Points, in no order, along strands that fork, close into loops and pass close to each other.
Two points are linked if the straight distance between their rows is under 22.9. Some points are linked to none.
Z764: [ 25  18  26   1  -7  -9 -15  -4 -19   4]
Z2: [-24 -22 -10   6 -11   8  31  19  15  41]
Z246: [-45 -19 -18 -14   4  25  15  12  20  11]
Z681: [ -8 -15  -6  17 -13  -5  26  17  18  40]
Z548: [ -5  -9  -1  12 -16   2  24  19   4  45]
Z781: [ 18  17  30 -14   2   2 -23 -12 -42 -22]
Z973: [-6 -2 -4  4 -7 11  9  9  4 26]
Z511: [ 20  20  34 -11  -2  -2 -21 -10 -37 -13]
Z323: [-42 -28 -16  -3  -3  11  26  18  28  26]
Z587: [ 28  20  33  -2  -4 -12 -21  -9 -27  -8]
Z115: [ -8 -10 -13  15  -3 -14  10   7  38   9]
Z274: [ -5 -13  -8  19 -11 -11  20  13  26  31]
Z499: [ 16   5  -7  -2  21 -14 -19 -27 -20 -59]
Z285: [ 21   8  -2   4   5 -12 -14 -14   0 -27]
Z361: [-23  -3 -25 -24  33   9  -7 -18   1 -68]
Z736: [-11   0  -3  -3  -5  21   7  10  -6  24]
Z19: [  9  11  11   0  -8   6  -1   6 -13  24]
Z575: [ -5   0 -15  -6  12   2  -6 -11  14 -34]
Z339: [  9  -1  -7  17  -6 -14   3   3  25   9]
Z119: [ 20   8   5  -5  15 -13 -23 -23 -30 -50]
Z757: [-22 -16 -10   4  -8  12  23  15  13  32]
Z931: [ 13   3 -11  -1  19 -15 -15 -24  -5 -55]
Z955: [  6  12  11 -18   3  18 -17  -8 -30 -15]
Z208: [ 22  11  12  -6   8  -8 -23 -18 -28 -36]
Z319: [ 24  18  26   4  -9 -10 -11   0 -16  14]
Z233: [ 24   5  -8   9  11 -26 -14 -20  10 -43]
Z540: [-16 -17 -14  14  -5 -13  17  12  41  18]
Z384: [  5  -4  -6  19  -9 -12  10   8  23  22]
Z730: [  4  13  13 -15   0  20 -13  -2 -27   1]
Z10: [  6  13  13 -21   7  18 -20 -11 -39 -22]
Z971: [ 19   5  -7   9   6 -19 -11 -13  16 -30]
Z901: [  4  11  10  -8  -4  15  -6   2 -18  12]
Z655: [-12  -7  -8   5  -6   9  14  10  12  26]
Z369: [ -2   3   8   1 -12  13  12  16 -13  41]
Z471: [ 20  12   8  -5   4  -4 -20 -14 -19 -27]
Z519: [ 11  16  24 -20   6  10 -23 -13 -44 -26]
Z306: [ 19   4 -11   5  16 -23 -14 -22   4 -53]
Z494: [  5   0 -19   1  21 -22  -9 -19  21 -57]
Z632: [-22  -7 -10  -6  -2  25  10   9   4  17]
Z629: [ 19  14  17   8 -11  -6  -3   6  -9  24]
Z377: [  1  -6 -12  18  -4 -17   5   3  36   4]
Z6: [-34 -28 -14   2  -6   5  30  19  26  34]
Z118: [ 10  17  25  -5 -10   8  -2   9 -24  30]
Z994: [-33 -13 -15  -8   1  25  13  11  14  16]
Z131: [ -3  -2   5   6 -15   9  20  20  -9  47]
Z310: [-20 -24 -13  15  -8 -14  24  15  40  27]
Z995: [-52 -28 -19 -13   4  15  20  18  31  15]
Z871: [ 17  10   2  -3   4  -3 -16 -12 -10 -23]

How many points has the smallest loop of links through each point below? Write - if it is on no loop.
Z736: 11
Z233: 10
Z955: 12

A fork is a point with three links, a tip a point with one. Leave the first point through the second and follow the links. Name the first fork or tip that comes.
Z781; Z519: Z19
Z339; Z384: Z369
Z274; Z384: Z310

Name the points in between on the shortest way along the links from the first point to the second, in order.
Z736; Z995: Z632, Z994, Z246
Z995; Z757: Z323, Z6, Z2
Z540; Z384: Z115, Z377, Z339
Z511; Z10: Z781, Z519
Z285; Z306: Z971, Z233
